Points, in no order, along strands that fork, close into loops and pass close to each other.
In the rows, zero is written as 128.
Points whose rows are less than 130 apart are linked; no others are. Some points are linked to none.
zek: [143 155  78  92 177 133 133 117  87  98 161  62 166 142 103 119 135 115
 138 116  97 106 124 139 102 131 178 129 135 145 126 156  93 135]
pib: [124  69 126 179 162 161 164 125 156 157 126 127 130  95 138 164 150 177
 114 100 163  77  78 131 151 166 102 111 106 156  74 120 113 150]
mub: [161  81 180 148 116 149 118 129 153 145 122 158 102 141 141 154 140 150
  92 135 151 109 115 110 125 131 114 100 150  98 117 113 147 139]
nobav: [ 63  51 100 118  70 167 135 163 179 159 122 163  91 169 170 195 127 185
 141 110 163 158 123 103 124 162 139 106  71 101 151 141 159 140]
Vivuz: [125 170  96 164 132  88 155 114  77 103 171  83 159 154 118 110 121  82
 136 137 132 174 108 115 114 104 112  95 115 130 101 160  89 165]
didin: [ 89 125  84  53 134 146 144 219  87 113 125  85 142 102 121 107 157 118
 160 105 122 130 115 147  88 108 205 141 147 159 116 165  62 137]
popop: [175  81 149 185 128 153  90 126 183 144 107 146 111 121 160 181 129 152
  77 103 167 119  88 155 186 127  69 124 127 153  76 110 182 112]
Kur: [ 70  68 109  85  80 183 162 163 134 155 112 202 108 143 151 176 140 163
 154 129 151 163 131 113 107 137 144 120  60 104 179 144 127 110]
tel: [111 117 127 107 137 139 153 143 113 108 148 136 163 145  89 132 122 129
 121 152  97  86 131 127 126 127 165 102 122  99 184 134 135 143]
nafak: [ 92 142 106 126 126 123 154 135  68 121 142  79 148 132 132 135 124  87
 138 129 151 174 139 124 103 131 140 112 128 152  68 152  72 134]
folof: [105 115 128  49 112 134 179 192 121 150 153 162 123 161 163 138 129 144
 162 113  96 139 115 124  99 113 161  89 112  77 181 138  98 121]
koru: [132 186  66 136 146 119 116  44  85  84 162  73 143 142  73 102 122 110
 152 129  67 122 162 186 141 118  91 140 158 159 103 168 144  95]
sute: [185  97 134 159 109 138  95 138 184 157 104 148  98  99 164 191 126 151
 101  91 118 116 132  92 159 179  83 129 139 152  81  88 163 166]
Baz: [ 66 166  73  53 125 132 147 184 101 123 136 105 128 127  69 101 127 115
 141 124 140 118 164 153 125 133 179 155 123 181 171 155 118 154]
lapi: [198 182 155 200 163  48  66  98 155 118 119 114 125  69 144  93 101 122
 143 106 111 168  72  96 159 113  54 139 147 149 144 107 172 127]
zipa: [102 103 113  26 129 172 123 188  88 105 164 115 100 164 106 112 143 122
 152 120  99 113 126 132  69  82 217 125 115 126 169 160 153 136]
pudos: [136 193 106 145 147 109 106  27 102  80 114 107 124 109  74  93 132 110
 122 142  98 132 144 192 154 143  86 122 150 156 135 130 164  88]
Somu: [191 133 132 155 168 143 112  68  99  93 110 156 104  98  80 123 135 126
 107 155  86 111 161 143 132  99 111 161 164 134 129 152 123  83]
vidas: [119 144 129 114 146  96 183 173 136 128 142 134 157 129 106 120 123 133
 149 139 135  90 109 114 122 125 131 132 122  88 198 146 118 159]
Lobel: [184 163 155 160 143  66  72 124 153 134 121 150 130  97 149 131  82 138
 152 107  91 130 117 105 177 145 125 145 188 102 143 111 176 193]
vobup: [154 131 136 168 141  68 166 140 114 101 169 116 142 109 132 120  88  99
 146 121 126 102  91 100 120 122 107  96 138 106 132 154 122 160]
Vimi: [108 174 104 114 161  75 142 110  91  92 193  94 176 136 106  79 130 114
 156  99  96 101  91 180 113 106 137  94 134 170 128 168 133 147]
fani: [137  61 132  99 115 140 123 173 179 134 135 120 115 192 164 205 141 143
 119 122 145 117 148 107  96 133 125  90 115 132 127 125 142 128]
mosap: [ 67  81 143 127  65 195 120 147 208 188 110 198  91 125 196 119 169 181
 133 121 176 144  74 121 133 156 129 154  57 107 154  80 183 115]
nur: [157 177 141 136 125 118 102  59  93  79 109 150 106 108  89  96 125 104
 128 164 102 126 164 181 126 104  82 131 154 138 112 137 124  59]
Bima: [111 156 131  97 140  98 133 115 127  81 151 100 174 132  90 122 119 120
 135 151 107  94 155 167 141 149 149 109 123 120 156 153 133 109]
vosot: [150  72 139 174 144 152 117  83 177 129 113 130 131 109 146 158 148 153
  67 141 182 102 107 195 159 132  96 121 118 158  74 147 152 118]
Vol: [181 142 176 141 122  95  89 121 143 100 148 166 133 141 156 178  94  97
 147 151 112 121 156 136 152 132  83 130 158  90 122 120 133 136]
nibed: [ 68  88  71 112 112 174 152 150 117 152  97 100 136 128 104 152 137 164
  91 124 148  79 176 134  99 155 151 124 127 154  87 134 119 117]
Duli: [ 63 106 137 117 115 185 143 143 208 188 123 205  88 121 167 141 204 202
 123 123 195 124 100 159 122 154 124 152  61 129 140 120 149 126]
Nuti: [ 96 137 181 138 115 113 126 132 169 145 122 174 106 112 132  51 142 144
 153 149 139 147  83  93 125 103 142 117 110  41 189  90 154 135]
veros: [ 88  70 128  98 106 151 131 145 152 137 126 109 111 201 148 184 157 149
 115 157 157 118 170 116  87 124 148  97 128  99 128 172 135 103]
buzev: [157 102 150 165 140 104 163 136 152 164 125 145 134 126 150 135 127 132
 114 130 191 135  93 110 164 121 119 158 161 127 109 109 133 189]
gitug: [ 99 121 123  68 121 130 179 195 123 165 134 112 140 133 145 172 127 138
 152 115 125 129 139 127  95 124 135 114 142 104 143 129 102 132]
notu: [149 187 162 159 147  79 111  66 162 108 152 142 150 124 126  38 137 138
 124 153 103  97 106 182 132 101  78  99 136 115 140 129 162 113]
gopul: [129 146  77 128 138 118 172 108 109 170 120 126 143  98 107  70 152 137
 116 125 146 141 134 114 109 114 135 149  96 150 123 120  72 169]
rasi: [140  73 144 183 169 133 160 103 145 130 114 124 114  85 114 130 127 143
  81 102 150 119 109 106 151 133 120 106 130 156  72 106  97 142]
maban: [180  90 150 185 148  94 139 131 111 117 139 118 129 102 135 152 104  97
 137  93 133 115 111  93 144 104  97  93 159 136  97 151 107 169]
vador: [123 157 150 130 148 163 134 116 102 117 132 142 110 150  93  48 119 101
 120 188 110  92 134 134 138 107 140 150 171 110 132 132 129 159]
vefu: [148  80 188 132  97 165  84 109 160 136 128 155  88 185 162 168 112 133
  96 168 122 147 150 111 117 137 121 106 122  79 135 110 171 115]
zuza: [106  88  61 138 158 148 174 142  93 132 134  93 152 129  89 104 150 131
 104 127 152 138 129 111 131 120 159 121 128 201  95 146  93 169]
famer: [201 169 161 191 126  58  99 133 167 137 132 115 134 120 150  95  83 111
 146  96 119 158 108 122 164 140 112 152 165  94 125 105 145 168]
fol: [206 102 187 163 111 120  65 112 172 118 108 185  93  68 139 154 120 150
 120 124 117 100 113 103 136 121  85 157 118 113 147  97 157  90]
pivaf: [ 90 106 150  99  62 164 133 174 181 197  70 182  82 117 188 117 147 166
 129 125 185 140 115 121 128 144 134 181  85  98 146  73 135  96]
zokiz: [119 156  77  85 154 113 168 153  95 121 154 112 137 131 109  73 124 145
 126  98 108  93 116 135 112 111 185 121 136 148 137 139  80 152]
Vite: [ 93 159 111  63 133 124 144 194 119 105 134  84 143 118 144 127 131 125
 187 113 108 134 113 150  78 132 180 102 148 134 136 168  67 106]
bop: [123  61 118 140  84 162 120 147 177 168 142 176  90 166 159 191 125 167
 145 102 148 139 104  87 144 160 171 135  76  89 167 105 167 175]
sofaf: [130  90 160 142 111 156 142 146 182 155  85 140 129 114 154 140 144 157
  88 145 143 101  99 102 143 161 118 127 114 113 119  83 152 118]
nusab: [ 82 105 144  83 136 140 138 145  88 104 144 123 120 178 101 166 127 123
 131 133 105 104 121 115 111 133 180  66  90 106 151 121 132  99]
dopov: [ 80 137 115  69 125 152 124 110 100 110 180 135 118 178  97 132 114 129
 147 178  76 160 151 136 100  92 189  97  92  72 175 151 148 130]
gazo: [148 149 159 117  85 116  83 121 159 137 112 160 140 159 182 116 124 108
 108 171 146 154 139 118 118 145 123 164 140  84 156  84 143 106]
dal: [153 120 118 186 119  81 133 144 130 164 120 121 152 113 148 160 105 112
 147  68 142 147  95  86 161 166 109 147 112 126 113  87 104 197]
Mal: [118 145 124 117 121 122 173 148 145 152 112 121 117 142 111  88 125 126
 118 125 164 143 157 146 135 149 151 144 135  95 144 130  90 134]
murap: [130 140 116 184 146  61 134 106 116 140 127  98 141 128 128 139 114  96
 150  97 144 189 108 106 178 143  95 111 120 131  90 101  95 163]
gor: [173 143 137 161 150  95 127  75 121  89 130 116 132  85 112 134 131 130
 107 114 110  78 145 109 141 146  98 111 111 108 147 121  86 125]
Nud: [136 190 166 147 134 111 145  77 118 103 140 122 155 191 124 111 116  92
 145 168  79 119 151 167 143 124 100 146 144 107 114 168 116 119]
Val: [ 76 160 141  73 116 136 144 118 131 128 151 156 122 156  91 103 135 134
 130 177 111 180 143 127 123 123 159 109  93  68 186 117 166 103]
Zinup: [ 76  97 100  69  97 169 167 171 117 140 132 180 112 152 102 145 157 141
 147 129 116 152 140 115  84 107 174  94  90  93 181 138 117 116]
duloz: [136 116  98  99 139 141 159 144 107 106 125  68 172 145 119 169 130 128
 131 136 135 113 127 131 120 139 164 134 140 126 116 162  91 119]
tud: [ 64 186 120  95 110 137 169 152  99 138 163 170 101 121 133 124 121 147
 151 124 127 122 139 156 100 145 148 114  85 109 194 128 117 125]
lurug: [125 116 201 136 122 151 141 153 175 165 138 168 102 107 127  92 150 161
 123 159 155 137 103 100 115  95 134 129 136  60 153 104 159 164]
Famam: [111 146 160 102 109 146 151 141 144 158 102 201  91 126 152  65 152 149
 160 166 162 157  91 121 125  95 149 140 124  86 204  90 128 115]
Vil: [190 161 158 132 118 102 103  70 114 104 115 125 150 125 115 111 118  95
 124 150 131 125 127 155 150  93  85 135 132 113 130 107 134  57]
gog: [110 134 134  81  95 152 164 173 126 134  89 204  72 116 131 157 143 169
 165 125 170 132 139 117 122 119 118 137  77 148 201 152  82 131]
bem: [134 152 111 151 130 104 120  54 110 124  93 107 158 105 107 103 118 107
  84 149 141 168 149 115 149 129 119 144 113 160  95 110 105 108]
Kab: [131 105  70  73 138 145  59 116  83  81 134  52 186 151  97 136 143  63
 140 133  80 128 146 131 113  97 175 136 159 203  71 170 117 115]
tam: [ 84  99 108  63 138 177 179 196 130 143 130 151 121 134 107 120 155 138
  99 119 159 115 142 125  92 125 176 112 126 155 125 147 104 153]
Fusem: [ 93 133  64 144 144 144 133 131  71 125 150  76 162 138  86 100 127 101
 131 153 136 143 145 123 140 115 162 160 123 176 125 157  96 176]
tem: [141 169  94 188 194 100 113  56  72  92 146 125 117  93  86 120 139 129
 124 131  89 153 141 126 141 101  75 132 121 176 128 142 110 103]
Bomoz: [ 92  80 143 116 112 156 176 160 145 151 143 158 115 138 156 149 140 166
 129 119 164 107 105  84 119 167 124 119 128 102 174 117 128 165]
Lefa: [191 176 144 192 119  74  58  86 116 123 117 104 130  92 161 118  98  96
 148 116 113 204 113 120 154 114  50 149 132 143 122  90 159 113]
vule: [184 128 141 185 109 108  79 140 162 158  86 152  93 104 144 135 107 147
 124  82 113 117  95  65 173 180 111 167 153 167  97  83 180 194]
kir: [151 165 131 201 156  69 115  67 107 141 142  99 163 117 124 102 125  99
 148 114 105 175 123 147 169 108  77 114 110 118 109 114 103 139]
sot: [ 85 123  86  62  95 174 138 138  98 110 125  92 119 162  90 102 109 103
 134 106 125 108 185 152 119 108 193 146 163 131 107 170 146 133]
bamul: [157 103 155 143 130 116 128 125 141 121 114 114 150 106 135 179 120 128
 109 120 133  99 148 116 131 159 130 121 108 115 120 117  88 128]
lebe: [ 65  77  83  55  97 222 152 171  94 136 133 169  84 151 112 138 126 150
 160 119 122 156 155 144 101  93 188 108 113 131 168 179 124 118]
pav: [141  83  83 111 151 141 124  98  74  87 119  68 156 127  95 155 114 114
 134 122 121 119 145 123 143 108 150 121 136 163  73 151  90 103]
Rir: [156 155 148 152 142 100 108 148 139 104 167  99 147 149 148 167  99 115
 153 126 106 127 151 119 151 140  71 115 171 124 113 119 105 147]
ziro: [113  84  74 106 125 183 105 119 106 112 104  87 117 134  85 138 151 151
  89 139 128  75 183 119 125 138 141 127 157 163  89 129 132 122]
Febet: [124  87 139 112 103 136 101 184 149 159 120 122 107 155 156 221 108 148
 136 121 138 136 153  97 134 153 134 121 130 102 133 112 148 147]
pizo: [163 166 157 158 124  83  94  97 145 145 116 137 149  96 159  91 130 113
 124 135 154 129 120 100 135 135 102 140 138 126 115  51 117 120]
Tole: [109 131 122 107 105 176 120 123 119 137 105 134 118 138  88  77 128 130
  79 148 139 118 178 148 128 132 176 151 158 137 118 116 157 129]
rarom: [198 142 164 206 132  88  83  78  96 114 111 142 126  99 153 125 112 103
 123 125 118 172 129 119 132 123  67 126 135 157 121 126 118 130]
pabe: [118 117 131 120 104 157 147 131 147 139  88 120 123 100  96  64 148 128
  91 156 177 128 133 127 135 122 146 138 126 118 111 114 110 134]
Tudog: [ 91  50 107 158 136 165 133 132 146 149 133  98 145  98 149 197 153 145
 105  90 154  95 116 144 133 160 113  90 108 176  53 126 103 116]
Pak: [160 129 148 148  76  89  92 134 157 139 124 153 136 138 156 168  91 121
 118 154 140 120 155 119 147 154 104 162 141 100 108 104 141 116]
Duver: [157 199 138 179 137 103 118  49 105  80 137 106 140 164 130 124 120  88
 158 151  89 145 132 186 150 137  57 143 144 149 101 175 129  76]
tiz: [162 175 161 185 134  67  81 129 171 128 108 141 108  66 161  92  85 133
 133 105 111 125  73  72 161 135 101 147 152 144 129  80 177 118]
pog: [103 139  67  82 104 136  54 143  80 104 143  47 176 132 103  96 123  69
 155  91  80 141 119 129  93 111 196 146 159 209  97 174 119 149]
gimit: [183  94 183 147 125 146 104 110 151 105  99 164  79 108 124 153 159 125
  94 153 144  94 146 118 136 103  95 133 124 114 121 105 136  98]
Luni: [130 124 109 160 133 130 116  38  54  98  98  65 152 140 100 139 130  76
 129 149 114 187 181 133 127  90  98 142 110 148  97 158 112 120]
bubob: [102 179  55  69 124 131 123 130 110 102 134  71 152 146  87 102 105  95
 116 104 105 142 189 157 114 124 178 145 153 156  95 163 159 139]
Mitim: [135 157 136 139  88 102 124 142 143 180 111 148 135 120 177 110 125 118
 116 138 177 163 130 111 115 146 124 176 131 105 138  64 121 118]
Pefu: [181 109 173 169 111 129  77 130 166 164  70 150 104  99 163 125 116 108
  99 108 162 121  79  99 148 128  85 141 153 153  84  63 163 133]
Vopop: [156 114 200 155 129  92  75 107 158 138 138 180  86 166 152 113 115 128
 140 146  90 150 104  90 149 114 126 120 135  76 179  74 183 124]
bomu: [135 178 116 125 165  90 115  93  72  67 178  87 174 133 106 118 147 104
 163 101  70 113 103 215 106 101 111  91 120 192  92 184 132 100]
maz: [190 106 159 192 135 101  89 120 144 142  96 139 136  96 158 150 106 105
 106 118 130 142 107  92 164 130  71 139 149 161 126 100 146 151]
Gudof: [193 166 173 141 140  92  73  84 148 103 118 170 133  84 157  99 110 115
 115 147 110 127 113 142 132  93  76 157 137 130 121  86 133  38]
ranev: [ 93 139 150  97  99 123 154 178 156 165 121 166  90 151 147 151 131 160
 138 139 140 179 151 113 115 147 143 145  93  81 196 116 131 122]
Genap: [ 94  87 150 149 130 179 136 172 194 176 149 143  90 146 188 166 142 182
  99 116 177 119  94 148 133 159 116 133 108 104 107 122 156 139]
fip: [175 152 182 129 126 113  59  99 142 116 103 167 126  90 146 128 108 132
  97 144 105 115 129 107 134 135 102 139 100 109 141  79 157  62]
vodo: [164 149 166 188 160  56 115 103 175 121 120 155 131  65 141 131 101 143
 148 112 100 111  76  93 167 136 106 131 188  96 140 105 147 131]
denu: [153 188 162 121  89  79  95 133 169 136 134 155 139 163 169 109 105 103
 143 143 128 139 130 119 128 155  96 127 121  93 174  81 178 135]
gifun: [132 165 153 107 163 148 131  82  75  87 154 109 155 172 117 111 120  81
 155 157  77  92 146 174 137 127 136 135 154 156  95 157 126 133]
Tabek: [103 169 109 120 149 129 139 125 109 118 146  76 163 131  76 100 123  89
 134 168 128 119 170 152 148 123 128 139 134 137 138 142 128 146]
tebe: [126 184 123 145 147  93 171  95 113 164 125 134 144 101 108  53 134 126
 126 130 135 136 103 121 117 108 137 132 141 129 144 115 130 153]
febi: [138 123 104 153 125 110 136 112  78 129 119  78 164 121 134 167 119 109
 121 115 116 165 176 120  95 135 102  89 146 132  70 135  94 111]
lag: [107 118  90 158 126 120 161  95 111 161  87  81 147 103 120 177 124 125
 117 114 157 138 144 105 125 159 113 119 128 138  87 115 116 115]
pini: [ 95 112 104  23 101 166 146 157  94 104 141  96 129 158 104 120 128 120
 137 126 116 120 151 131  97 122 185 115 131 111 148 180 116 124]
Dep: [ 93  84  89  26 104 212 138 195  91 114 140 135  89 142 103 131 140 151
 167  98 124 110 126 146 101  79 211 145 126 168 175 180 128 150]
supos: [138 130 150 162 120 111 124 166 194 180  94 166 111 106 157 107 127 148
 129  95 143 119  81  62 139 188 115 165 139 130 107  86 174 204]
silel: [127  88 143 156  87 167 110 181 213 187 117 139 101 148 171 156 154 176
 114 128 162 135  96 106 138 161 124 140 124 114 136  87 185 134]
Lote: [166  84 125 142 148 129 141 115 101  84 126 108 117 105 105 177 102 116
 133 121 129 106 149 122 137 134 109 113 121 146  87 136  76  92]
Vuti: [166 166 163 145 174  48 126  70 151 101 134 149 138 100 106 102 123 121
 124 117  98 110 112 152 153 112  77  92 131 127 130 134 151 113]
Visin: [117 199 108 161 168  84 134  80 111 127 158 102 154 134  69  54 134 112
 125 122 105  91 126 179 116 111 122 100 125 163 141 135 140 148]
fupu: [116  94 123 124  90 169 148 126 159 164  81 138 128 119 148 104 153 139
  95 146 208 150 107 156 148 120 132 165 143 118 106 130 132 127]
fomim: [167 166 146 196 177  48 113  55 130 104 149 115 150 100 135 111 106 138
 147  97 104 150 106 166 167 116  42 108 121 130 140 117 133 120]
rap: [ 55 160 126  83 132 128 144 144 120  91 196 126 142 165 112 116 132 136
 178 149  78 137 147 169 107 142 185  80  95  89 188 152 137 110]
zetim: [ 72 161  94  74 115 162 152 174  79 118 155 159  92 120  89 100 143 138
 156 123 139 117 163 153 109 124 166 137 114 135 171 158 126 138]
bap: [129 201 135 130 133  95 151  84 133 132 156 126 137 130 111  50 131 112
 131 139 123 111 122 175 122 118 125 112 129  96 141 126 139 123]
mon: [121  89 105 107 144 180 143 131 137 118 159 114 123 166 106 138 148 143
  99 170 136  75 153 121 116 124 132 125 148 135 105 132 117 134]
gamur: [ 48  87  44 109 133 193 133 160 140 141 121  68 137 119 127 155 158 169
 107  85 167  95 147 172 103 125 160 123 112 180  68 155 122 132]
zabo: [160  67 168 164  98 160  79 123 187 146 101 148 123 103 181 128 145 142
  89 128 173  99  68 124 159 143  83 132 123 136 112  81 180 115]
denal: [177 117 109 180 135 145  98  77 109 121  83 112 127 103  85 121 149 124
  99 162 146 159 126 124 150 122 108 160 130 159  87 117 116 100]
lekev: [103 114 145 137  81 170 153 149 145 160  95 152 114 150 153 104 124 131
 124 181 173 163 123 129 127 109 144 167 156  80 137 123 120 100]
Pep: [161 114 152 153 154 132 115 102 115 114 131 154 120 125 113  67 151 110
 110 188 145  93 128  97 134 104 119 123 169 115 125 107 118 139]
Noso: [126 105 124 161 106 110 157 151 156 192  92 135 138  93 155 171 129 125
 140  85 179 144 114 104 120 175 118 181 110 141 125  96 113 178]
tizin: [140 177 162 147 137  81 117 121 140 157 137 137 155  98 163  50 122 133
 147 162 145 130  71 111 137 106  99 151 171  85 143  72 124 137]
nobuz: [ 92 142 144  77  99 182 148 128 120 144 131 182 101 152  93  87 149 132
 141 190 139 166 159 127 118  73 177 150 107  81 172 137 157 124]
nele: [129 152  87  70 156 122  65 126  82  59 142  92 145 134  94 140 128  64
 125 119  59  88 151 161 103 105 159 131 150 199  91 175 126  85]
vofot: [171 100 123 133 167 163 148  94 116 107 144 134 133 154 104 111 170 117
 117 161 135  97 142 117 121 101 110 120 155 139 102 143 115 145]
daz: [183 118 142 208 160 117 129  89  99  90 128 110 135  96 112 126 106  99
 118 121 102 142 141 120 118  97  80 123 133 145 107 160  99 154]
bas: [101  63  60 108 163 173 127 153 101 120 137  60 158 134 119 119 134 125
 108 114 129 118 114 135 135 103 186 124 147 217  84 163 100 137]
sote: [ 97 154  53  43 120 125  92 189  89 130 163  49 152 130 101 115 115  83
 171  73 113 139 137 138  97  97 198 182 164 202 107 150 136 139]
Kuv: [ 77 163 139  65 136 123 141 170 104  92 169  95 133 152 133 116 141 106
 184 135  85 123 118 180 107 133 190  92 149  98 152 149 101 127]
Nota: [101  94 114  77  78 152 149 192 153 150 130 212  74 143 166 178 131 167
 155 109 145 131 127  97 121 145 100 149  52 121 186 142 108 134]
Sib: [122 198 121 160 123  69 151  93 117 123 154  92 175 148 144 132 125 124
 131 128 124 159 146 160 123 171  99 119 129 117 131 144 118  99]
Kad: [133 195 170 135 109  78 103 181 187 158 116 167 113  94 171  99 126 145
 162 132 149 155  60 101 139 144 127 165 139  90 177  90 181 144]
panaf: [ 96  57  85 102 156 182 127 140 140 130 138  69 156 114 132 149 152 154
 102  92 146  99 109 153 125 131 157  99 116 200  47 142 102 123]
kavog: [157 158 142  96 163 100 117  95  92  58 136  85 137 127 119 165 124  98
 158 109  67 112 164 176 111 120 108  83 150 140  92 182 113  74]
fupo: [ 78  79 126 114 108 194 172 139 180 159 120 132 115 142 163 157 157 189
 107 105 155  99 134 163 120 155 126 105  92 119 113 137 132 117]
sufog: [148 161  89 102 154 105 114 107  70  63 146  71 166 122 101 160 124  74
 154 109  54 132 111 165  87 105 135  95 127 181  88 183 114  63]
lakap: [ 88 138 150 119  94 128 127 129 152 130 124 131 110 151 128 136 116 135
 123 173 129 171 151 120 123 155 137 104 102  57 168 119 149 103]
Kovir: [124 178 112 134 118  94 151 107 124 147 137  93 156 126 148 141  83 130
 114 111 141 156 135 130 144 171 125 151 115 119 133 105  92 114]
pefa: [ 91 136 135 110 118 140 126 151 141 136  98 141 133 134 135 148 128 147
  82 169 123 129 177 104 123 168 140 111 117  96 121 109 136 100]
far: [151 125 166 130 161 126 132 108  91  98 143 132 147 150 127 168 114 123
 105 151  88 117 148 147 108 121 142 121 159 101 115 135 122  96]
tuveg: [127 116 107 134 140 114 205 152 134 163 108 125 128 120 120 112 147 134
 120 109 164 125 120 112 116 136 144 147 119 127 125 142  87 171]
nudun: [194 123 114 162 174 119 123 105  46  75 113 136 138  95  96 134 117  97
 147 113  72 140 148 144 123  77  71 128 130 152 109 202  84 117]
pefaz: [152 125 136 153 131  85 167 169 150 188 138 165 155 114 153 120 105 146
 141 116 138 127 109  77 142 116 108 162 143 110 143 109 140 181]
danu: [135 149 113 136 145  85 171 117  93 120 152  94 174 114 112 120 103 101
 114 123 118 111 112 112 127 124 124  97 105 140 128 142  84 147]
mepog: [110 150  89  41 158 149 121 173  95 126 154 118 134 136  89  77 136 116
 135  91  85 103 124 136  88  97 211 130 161 148 147 148 136 145]
laza: [143 172 120 166 150  82 127 105  97  99 151  80 150 129 146 166  84 105
 150 131  96 153 147 138 126 141  74 104 141 131 103 124 104 100]
leda: [ 54 151  77  38 128 140 124 191  79 128 135  65 125 121  99 136 114 102
 137  84 136 131 172 144  95 120 211 162 142 196 142 170 126 135]
bisi: [ 61  70 106  84 101 184 134 118 128 113 118 119  99 181 123 138 142 162
  95 159 137  99 185 137  96 141 193  94 126 127 133 163 153 113]
timul: [152 142 169 156 130 122 139 113 129 124 118 129 147 121 132 109 110 120
 132 134 125 122 110 126 150 153 124 124 151  77 165 116 140 140]
lerup: [153 165 110 157 146 124 120  38  65  75 128  57 145 162  91 127 119  88
 149 134  87 145 146 158 152 109  80 122 132 156  92 197 119 110]
pali: [159 108 188 149 125 150  99  86 128 136 120 159 111 178 142 122 129 115
 112 170  97 154 123 109 120 105 146 112 112  73 161 104 153 107]
luz: [123 111 166 114 102 127 128 185 178 168 112 184  88 164 152 145 123 148
 151 129 141 160  95  83 150 125 145 160 123  70 188  95 153 159]
Popet: [177  81 151 175 149 124 110 163 161 110 120 137  97 107 149 200 127 153
 108  63 118  83 127  88 143 173 104 122 128 145  81 104 123 144]
zisor: [186 114 126 163 156 131 115  78 103 100  99 163  97  75 109 118 124 134
  87 148 134 143 134 111 143 106  94 166 149 150 114 113  99  68]
gefe: [131  75  98 196 114 159 120  74 143 141 112 113 149 123 131 164 153 132
  79 126 202 142 119 141 148 132 103 124 134 150  64 131 126 110]
sato: [151 113 148 148  95 131 111 204 176 165 108 140  90 159 149 160 125 156
 137 125 127 127 122  87 138 153 129 156 132 112 162  98 169 185]
fogo: [128 159 174 166 127  98  95 169 186 147 101 162 113  94 168 103 104 134
 121 130 126 122  87  64 146 150 122 153 142 119 151  53 163 151]
lev: [ 77  87 142  98 131 169 169 169 155 174 133 201  88 117 156 157 178 185
 138  92 188 106 113 151 114 144 118 143  71 166 151 146  99 145]
lalu: [128 140 143 126 126  78 159 184 153 157 148 176 147 129 147 121 104 143
 160 111 114 124 104 104 127 142 126 109 117  85 178 118 138 163]
Kubo: [157 149 115 120 160 116 125  98  71  69 133 130 112 114 114 143 109  88
 148 128  68 140 178 177 121 102  59 124 136 154  81 190  89  63]
ketef: [ 80 129 135  99  90 181 144 142 126 156  91 186  74 136 113  81 161 145
 108 146 169 159 137 123 126 102 167 133 106  97 176  94 143 121]
mupo: [ 78  81  94 118 153 186 177 170 140 160 140 139 123 126 167 167 176 178
 123 105 180  96 105 166 106 156 142 134 101 158 121 147  99 138]
bodo: [118  59 150 109 110 136 114 119 127 106 142 144 113 167 122 179 122 138
 111 132  84 118 153  93 121 147 159  58  67  89 137 109 135  97]

A piece is all that can be reached along the links. How many separate loops has the piece of each point below (a circle has one, a figure eight two, a Y none), and how many tips (points with one link)?
vosot => loops 0, tips 21
bodo => loops 0, tips 4
Dep => loops 0, tips 5

Name the points in between on the shortest way along the links from the first point to the second, in order.
Vuti; daz => notu, bap, Visin, Vimi, bomu, sufog, kavog, Kubo, nudun
vobup; pudos => maban, daz, rarom, maz, Pefu, zabo, sofaf, mub, gimit, fol, fip, Gudof, Vil, nur
Tole; Kuv => pabe, Mal, tuveg, gopul, tebe, bap, Visin, Vimi, bomu, sufog, kavog, Kubo, nudun, daz, rarom, maz, Pefu, zabo, sofaf, silel, sato, luz, ranev, lakap, Val, dopov, rap
duloz; gitug => zek, zokiz, mepog, zipa, Dep, lebe, Zinup, folof
